Each row is a point on a tangle of strands that fork, close into loops and nearly touch. The rows are in no order.
Two points are linked if the straight distance between their rows is under 47.7.
<535>: [ 33 -25  -2 -37 -55 -20 -12 -17 -28  29 -56  -5  11  68]
<260>: [-15   3  27  17  -2 -16   3  17  20 -17  24  20  20   1]
<11>: [  0  11   4 -45 -68 -20  -5  -9 -23  22 -62  20   4  71]
<630>: [ 23 -28  59 -38 -21 -12   8  -9   5 -35   0 -21 -38  46]
<210>: [ 58 -38 -46   4   5 -27 -22 -34   6  50 -43 -26  18  -8]
<31>: [-14   9  12  29  22 -18   7  12  42 -13  33   9  22 -42]
<348>: [-35  25   0  20   8  55 -11  39 -31 -13  24  35  14   3]
<324>: [-37  21  32  28  27  55   5  43  -5 -40  53  24   7 -16]
<43>: [ 32 -27   6 -23 -40 -21 -12 -14 -10  27 -39  -8  21  48]
<65>: [-11 -17  16  17  12 -21  12  -5  57 -15  34 -26  -2 -28]
<326>: [ 52 -25 -56   7  -5 -34 -35 -34   0  69 -51 -18  29 -26]
<452>: [ -2  -5  14  16   3 -22  -2   2  30  -1  12   3  25 -11]
<258>: [-30  19  38  24  20  11  10  30  18 -50  46  27  17  -6]
<484>: [-21  11  59 -27 -32 -17  16  11   2 -29   3  17  -8  41]
<444>: [-64  26 -17  35 -12  73 -37  47 -46  30  16  16  15 -29]
<141>: [ 26 -17  20 -44 -52 -17   0 -15 -23  13 -50  -4 -10  68]
<450>: [  1 -25 -31   1  46 -27  36 -32  29  -7  29 -49 -35 -55]
<193>: [ 38 -34  12 -24 -31 -17 -11 -16  -7  11 -31 -17   4  51]
<465>: [-39  27  37  20  18  39   9  40  -5 -50  46  34   4   4]
<238>: [ 50 -36 -53  -1  38 -30  16 -36  24   1  -7 -34 -25 -17]
<503>: [ 63 -21 -73   1  26 -34 -14 -47   1  51 -41 -30   4 -35]
<601>: [-19  18   8  41  38  -3   6  16  40 -24  48  17  17 -58]
<179>: [-49  27 -30  28 -13  70 -43  42 -53  31   0  24  15 -17]
<222>: [-43  18  10  40  24  71 -15  43 -22  -7  47  16  15 -46]
<464>: [ 28  10 -62   7  42 -40  11 -53  -2  53 -14 -45  -8 -70]
<306>: [-14  -2  69 -43 -41 -19  15   4   5 -29  -7   9 -28  46]
<79>: [  6 -12 -40   8  42 -33  30 -34  25  15  14 -48 -27 -68]
<272>: [ -9  16  19 -39 -60 -21  -1   0 -14   2 -50  28  -6  65]
<264>: [ 55 -41 -35   1  10 -24  -8 -28  19  27 -25 -26   8   3]
<473>: [-35  46  31 -20 -18  25  10  28 -11 -43  -6  48 -16  42]
<183>: [-54  24  -3  37   6  74 -29  46 -35  20  35  12  19 -43]
<243>: [-21  13  29  21  11  -8   5  23  19 -29  35  24  24  -5]
<298>: [-28  27  36   2  -3   6   8  27  -1 -40  26  33  11  24]
<184>: [  1 -31 -16   4  34 -22  30 -27  41 -18  36 -45 -37 -40]
<525>: [-25  23 -30  28   3  53 -38  35 -50  18   4  34  26 -15]
<22>: [ 18  -4 -51   2  44 -37  24 -49  10  34   1 -44 -18 -68]
<436>: [-25  20  19  42  38  13   6  27  27 -34  49  26  18 -43]
<656>: [ 40 -32  27 -32 -19 -17  -1 -14   2  -4 -22 -19 -12  50]
<2>: [  2 -31  -4   7  22 -22  21 -20  49 -13  30 -40 -20 -30]
<545>: [ -7   9  36 -48 -60 -17   9   2  -8  -6 -46  20 -17  60]
<516>: [ 59 -16 -69   5  13 -36 -23 -44   5  67 -44 -27  10 -41]
<406>: [ -7  -1   3  24   9 -24   4  -3  40   6  20   0  21 -35]
<321>: [ 41 -36  34 -26 -11 -15   2 -15  11 -27  -5 -27 -22  45]
<69>: [-32  35  39  -4  -8  19   8  30 -12 -44  15  41   0  34]
<455>: [ 33  24 -75   2  46 -47  13 -64 -25  66 -13 -54  -6 -71]
<369>: [ 15 -13  39 -49 -50 -14   5 -11 -13  -2 -42  -3 -20  64]
<253>: [-39  47  18 -18 -18  50   3  32 -20 -41  -6  51 -21  45]
<18>: [-41  18  21  38  29  66  -2  43 -14 -19  52  20  12 -31]
<127>: [  7 -17  60 -43 -38 -16   8  -6   3 -27 -10 -10 -33  48]
<164>: [-47  47   8  -4 -10  73  -2  39 -25 -26   5  37 -17  32]
<310>: [ 55 -29 -64   2  30 -30   3 -43  12  34 -29 -29  -6 -33]
<346>: [-44  39  16   6   1  60   0  36 -30 -28  22  35   3  16]
<650>: [ 48 -30 -57   0  35 -31  11 -40  16  21 -16 -36 -16 -30]
<93>: [ 47 -41 -28  -3  17 -20   6 -26  28   5 -11 -35 -11  -2]
<486>: [  8  -2  -5 -27 -58 -24 -15  -9 -28  28 -55  13  22  60]
<155>: [-34  21 -11  29   8  60 -22  39 -42  -1  21  34  21 -14]

A piece is two or more points that can be reached from each other along the links. Count, over all rows, the pieces, the separate loops (a circle has one, a figure eight two, a Y none), the forks (points with three links) and the tips (points with one).
pieces: 4
loops: 2
forks: 1
tips: 5

How many points has the smallest loop of links through each point below? Write none if it is on no loop.
<272>: 7
<503>: 9
<193>: none

Name the points in between on the shortest way along the links from the first point to the second, in order.
<326>, <238>: <210> <264> <93>
<348>, <69>: <346> <164> <253> <473>
<324>, <260>: <465> <258> <243>
<656>, <306>: <321> <630> <127>
